A landscape with many valleys, sampled at points; each row gives a point and its height.
A ball rolls from a point to the lowest of its 2 nearest points, and stops where none of them is lower. Distance is the straight distance between rows; heights are no part of it.
mupi (h 603): [171 135 140 108 140 128 121 108  66  99 158 122 180 130 139 136 141 128
  97 168 105 129 167 138  92 102]
fibe (h 441): [123 128 113 105 112 170 155 113 138 149 140 174 159 105  95 147 112 131
  48 114 157 112  98  83 103 126]
nezi (h 445): [ 73 145 125  78 158 141 114 170 159 123 121  46 118 112 137  66 128 149
 158 107 163 143  99 162 176 162]
Gomir (h 722): [152 159  96 132  70 151 127 143 121 109  65 215 159 125 124 123  95 143
 110 146 133  99 115  94  86 146]
musom (h 344): [ 76 141 111 125 112 139 159  43 142 198 156 207 113 152 112 127 120 139
  98 104 114 110 149  97 116 109]
tuka (h 357): [111 152  80 150 116 139 100  85 131 134 119 163 109 182 102 173 186 114
  99 131  86 122 162 115  92 149]
vufup (h 367): [145 148 147  72 148  61  90 113 129 130 140 113 103 135  93 124 164 149
 134 127 116 133 117  75 123 160]
Nomib (h 446): [ 57 104 117  68 158  92 168  59 125 154 150 211  77 131 117 136 134 109
 132 119  95 122 130  93 112 109]
novud (h 298): [141 139  95 157  82 182 142 120 144 155  78 158 171 106 126  87 108 155
  91 112 151 116 140 172 102 107]
Binep (h 845): [150 127 168 151 110 129 112 110 121 192  96 208 139 135 124 158 161 134
  92  80  97 138 176  63  98 156]
Bisa (h 710): [ 75 142 134 117 162 101 105  83 150 133  78 160 145 112 159 179 123 134
 135 100 147 148 161 144  74  76]
rel (h 376): [166 117 120 158 112 152 149 187 136 133 103 137 171 122 125  81  83 114
 119 131 105 182 121 232 139 194]
reb (h 436): [119  99 121 136 105 115 174  85 159  97 130 194 124 159 130 118 141 162
 118 181 134 101 149 111 130 144]
Neki (h 457): [121 116 115 147 212 119 125 104 128 101 144 121 108 140 166 149 108 125
 153 118 172  90 141 141 129  99]
zot (h 348): [134 158  94 171 122 141 148 121 167 135 134 120 170 118 117 113 126 177
 115 126 160  87 169 174 132 109]
zakeb (h 827): [128 124 160 132 134  93 168 124  82 130  93 195  96  85 137 166 173  80
  95 142  88 124 160 105 130  87]
far (h 630): [145 144 140 139 143 117 123  91  66 144 170 148 155 132 109 143 146 110
  89 127 111 136 123  86 119  84]
Tavop (h 808): [ 68 146 156  75 206 112 138  89  85 181 132 168 113 109 155 193 128  96
 120  75 105  98 149 106  90  78]
tepoz (h 514): [117 112 138 135 189  99 144  84 143 102 141  71 122 170 174 154 122  89
 147 146 183 133  74 105 146 115]
tumo (h 478): [ 79 112 122 117 132  94 156  71 139 138 135 184  80 146 140 110 163 112
 111 185 105 129 156  99 136 125]
pano (h 692): [138 109  94 126 112 158 143  88 122  90 145 136 106 155  90 123 149 105
 141 119 123 111 163 180 124  83]
sos (h 761): [ 82  79 130 121 162 163 146  81  89  98 143 200  85 133 149 167 112  93
 108  95 128 134 136 147 105 122]
Vovap (h 104): [155 132  85 200  72 141 135 160 168 149 114 133 155 114 161  89  88 187
 157 116 105 139  94 145 166 165]
feli (h 393): [132 125  92 188 154 125 145 100 148  87 157 154 133 125 137 111 113 174
 103 144 144  93 131 146 119 149]
zag (h 411): [152 110 151 126  82 110 158 186 148 149 142  97 159 104 122 103  71 113
 159 152 127 174 104 201 173 142]
vit (h 629): [149 137 100 105 105 144 114 162 125 109 161  92  99 114 111 196 123  96
 112 149  99 120  95 117 133 142]
pizo (h 616): [135 107 159  76 215 114 175 141 154 116 153  40 127 161 133  62 109 110
 179 131 172 127 124 132 143 140]
Sugu (h 293): [137 142 148  51 189  84 101 117 127 133 150  70 124 132 119 104 152 120
 160 109 117 157 112  71 110  89]
vup (h 541): [148 138 108 149 104 162 153 186 128  61 173 131 161 120  88 141 131 162
 103 122 138  98 118 105 160 188]
vivid (h 725): [101  72 103 165 115 177 150 112  91  75 140 208  83 130  95 132 157 112
 112 124 101 112 139 142 113 105]
tar (h 396): [ 86 143 141 108  88 125 103 193 151 110 114  50 134 107  97 100 137 176
 156 110 125 155  93 160 179 198]
Bamu (h 610): [138  98 110 163 147 124 110 102 114 121 142 160  85 107 147 146  93 142
 147  85 104 129 170 181 101 137]
Dov (h 496): [145  96 117 109 138 132 100 201 124 101 144  80 133 104 135 157 103 123
 157 130 113 131 133 203 133 142]
lanut (h 221): [100 139  93 157  87 141 131 136 160 117 144 124 147  94 164 106 104 186
 143 141 147 145 100 117 181 101]
fezo (h 498): [168  79 119 121  93 164 160 144 144 153 130 153 130 134  69 139 109 111
  70 120 129 109  96 126  85 172]
rom (h 497): [122 123 114  90 188 149 131 170 158 136 172  39 128  90 146 105 106 104
 130  99 139 155 103 164 151 143]
tafit (h 664): [149 162 149 187  82 159 151 167 172 170 114  82 175 148 142  93 139 144
  89 147 108 103 126  80 130 195]
dulen (h 638): [129 115 158  95 144  89 156 148 157 101 177  78 139 133  66  64 120 123
 168 129 158 144 128 152 127 127]
Bazof (h 451): [130 110 141 130  91 123 115 160 135 137 145 108 143 120 128 145  95 104
 156 149 115 179 148 184 117 107]
Vori (h 807): [179 112 126 127  83 130  91 110 137 185 105 166 162 136 133 147 137 164
 128  77  98 165 149 102 100 141]
vizis (h 511): [103 124 153 171 146 105 132 139 133 132 148 137  76  98 129  90 120 123
 135 140 166 120 112 105 175 100]
Nonas (h 232): [ 79 143 108 134 103 149 148  60 120 166 107 198 124 157 127 167 179 110
 104  98  87 131 182 117 115  97]
kageb (h 655): [158 148  93 176  70 184 136 155 135 119  67 197 139 127 134 169 117  88
 107 114  95  90 105  76  67 146]
Fud (h 899): [112 121 143 154 110 169 147 117 101 216  88 223 163 146 160 160 150 129
  88  84  94  73 131  42  99 125]
Lareb (h 570): [113 140 149 120 222 115 130 134 153 134 147  58 109 178 150 107 107  74
 173 116 189 156 101  85 141 140]
bazi (h 645): [172 103 107 126 146 121 152 114 133 123 147 146  70 101 133  93  73 125
 124 135 113 107 139 195 120 168]
tagaf (h 698): [170 162 123  89  92 102 125 129 138 117 124  88 126 149 121 177  93 131
 147 135 136 110  93 153 160 215]
pigep (h 801): [139 101 133 124  94 165 149 141  91 128  83 209 103 118 170 156 152 100
 104 167 114 110 163 113 160 127]
Kaso (h 463): [125 112 154 142 117  97 135 146 109 135 142 182  80 115  97 137  95 108
 153 166 138 104 140 122 136  96]
kaz (h 716): [110 129 151 169  92 149 138 137 176 176 109 129 146 161 160 145 148 130
  79 174 150 122 123  77 145 173]
dur (h 471): [ 98 164 168  98 125 116 114 142  84  43 105  52 127  93 142 103 157 166
 175 133 122 128 119 118 174 129]
Pak (h 852): [110 108 142  63 182 155 130  93  59 135 144 150 107 120 116 189 149  94
 115  41  93 113 134 128  90  80]
tere (h 292): [131 139 175 130 137 107 117 105 117 161 117  87 145 154 122 115 153  98
 124 156 158 137 170 158 118  86]
Fiv (h 669): [117 153 122 126 161 125 108 104  78 109 178 124 110 152 130 124 153  87
 132 135 137 134 116  81 180  88]
padu (h 774): [182 121 103 140  97 121 110 118 164 160 142 117 188 147 110 110 143 191
 123  73 129 149 123 131 142 152]
Lopo (h 382): [117 105 135 150 154 117  98 124 105  62 111 117  81 122 132 127 155 114
 119 146 134 158  93 136 118 129]
vaz (h 646): [ 45 131 131 117 193 105 125  83 164 159  71 133 101 124 162 102 132 112
 169 103 148 164 156 123  87  59]
Daso (h 515): [133 142 111 151 184  88  92 128 138 125 119  92  90 134 150 110  90 125
 183 120 153 116 123 175 131 145]
Gos (h 723): [163 186 102 137  86 141 124 129 132 136  96  73 138 159 131 130 108 125
 146 129 139 108 126 199 170 180]
Zaduf (h 251): [139  97 167  88 161 111  92 145 125 132 112 103 135 122 114 110 140 134
 136 115 182 125 141 150 129  97]
Liti (h 765): [132 110 141 187  72 154 147 134 151 155  42 203 126 139 176 149 149 114
 108 155 137 120 131  80 137 139]
gano (h 300): [116 110 121 138 181  65  93  79 100  83 107 147  94 143 138 117 140 125
 181 111 125 157 101 108  93  89]
Vemet (h 750): [161 204 119 176  73 141 139 168 135  94  93  94 129 103 125 137 104 143
 124 132 124 116 115 143 147 177]
tes (h 346): [120 124 153 106 109 120 104 189 158  92 102 102 153  93 109 113 137 153
 115 121 156 189 124 154 121 171]
vev (h 341): [119 156 157 134 138  78 118 111  92 138 100 110 112 161 108 128 165 106
 134 205 106  83 140 132 105  85]
Bef (h 754): [142 156 123 108  84 125  92 114  93 116  73 154 159 145 134  99 128 167
 102 158 140 141  83  96 109 135]
Doni (h 741): [139 179 148 112 104 141 152 121 107 148 142  70 165 165 120  79 113 146
 139 136 164  97 137 168 220 178]
Big (h 381): [112 117 103  53 138 137 140 114 158 118 129 146 128  75 125 140  98 145
  89 125 161 127  91 119 105 116]
nor (h 553): [144  83  97 129 165 131 100 142 156 116 154  88 103  98 161 160 114 131
 171  76 106 156 145 179 110 113]
pufel (h 753): [157 161 143  92  93 109 133 127 126 157 156  64 214 150 101  97 129 181
 146 101 144 133 113 138 192 165]
Did (h 560): [172 144 104 132  90 163 137 148 141 108 116 143 132 105  98 205 124 100
  81 118 109 121 126 125  86 138]
ses (h 672): [178 104 132 137 113 118 147 154 135 112 139 122 101 141 113 140  99 137
 127 167 125  78 118 164 140 209]
Zegeb (h 578): [167 140 144 144 107 141 155 143 118  87 153 153 170 137 100 124 164 142
  91 151 112 120 171  92 118 146]
peses (h 417): [187 134 134  74 146  64 112 115 139 128 135  64  87 125 100 120 125 129
 165 112 113 105 102 136 132 151]
pev (h 403): [145 157 164 135  97  98 128 154 102 145 158 107 101 162  93 129 112 110
 162 202 107  86 153 138 150 133]
Muk (h 433): [125 155 152 116 142  96  66 145  83  62  93  72 106 120 142 100 134 132
 167 146 121 170  95 148 119 141]
Nif (h 574): [104 126 107 126 141  98 102  78 180 132  75 116  79 127 171 109 123 137
 176 119 138 153 134 162 119 103]
mov (h 556): [102 139 162 165 141 137 108 163 128 179 139  99 115 101 133  99 131 142
  78 156 158 122 102 118 154 132]
palo (h 665): [133 100 105  89 153 132 162 121 165  86 169 106  91 121  74  89 143 104
 177 106 132 116 161 151 120  74]
Sebu (h 609): [116 171 142 161 103 122 119 154 133 187 158  70 159 133 131  77 117 169
  99 179  94 141  95 104 139 172]
rozu (h 759): [ 85 156 166 157 169 109 123  86 100 193 117 158 141 122 150 191 140  97
 116  87 138 130 162 115  99  53]
rupev (h 813): [136 123 173 180  95 128 151 138 113 116  99 135 123  99 138 178 160  88
  90 160 119 159 120 108 135  83]
lel (h 510): [ 81 144 111 109 151 138  93 185 137  79 186  67 143 121  96 140 150 119
 162 115 144 151 120 113 143  93]
Febe (h 202): [142  87 140  73 160  76 126  83  83 121 137 128 105 142 118 110 145  97
 170 124 112 147  96  87 123  59]
Res (h 686): [131 159 108 120 123 144 118 127 100 101 189  55 116 147 131 154 131  97
 126 133 129 130  76 107 187 124]
mobi (h 505): [116 145 141 113 121 147 122 165  99  64 140 110 131 113 114 109 153 172
 111 145 151  95 108 112 178 149]
pega (h 227): [149  94 105 207  84 164 131 157 125 147 122 172 167 145 166  91  91 163
 159 142  93 122 151 149 109 147]
sezi (h 299): [158 110 172 131 122 125  94 171 114 132 118 133 170 103 101 128 151 145
 104 104 154 168 155 131 100 120]
vutel (h 324): [ 80 125  92 127 113 152 124 113 138 129 152 153 144 112 153 145 157 160
 110 153 113 138 140  89 144  80]
Fon (h 425): [ 75  92 105  87 175 138  93 137 135 116 163 109 128 127 160 126 146 138
 154 139 132 155 132 108 139  87]
gumik (h 469): [149 100 120 186  96 158 120 113 123 168 111 160 124 175 138 152 156 123
 118 142  73  99 175 122  95 137]
Rakoz (h 313): [103  83 121  53 161 135 120 131 129 124 120 127 134  93 102 141 123 137
 135  97 145 104 133 145  82  65]
mugum (h 783): [174 154 150 196  56 151 140 168 122 107  80 147 137  99 136 128 124 118
 119 144 110 159 130 100 128 137]
virag (h 565): [120 128 103  80 232 136 137 119 159 140 168  83 117 114 157 100  97 110
 134  92 170 132  91  96 120 120]
tad (h 321): [153  91 102 157  65 157 128 182 148 177 119 163 179 161 146 118  66 117
 145 140 115 158 122 186 131 180]

Two balls start at each pair of points below. Name the first point that both come to, or write none.
vivid and pigep: none
Tavop and Binep: none
padu and Vemet: Gos

For each start below, name the point where the ball stops.
Fiv: Febe
mugum: Vovap
nor: Vovap
Vori: Vovap
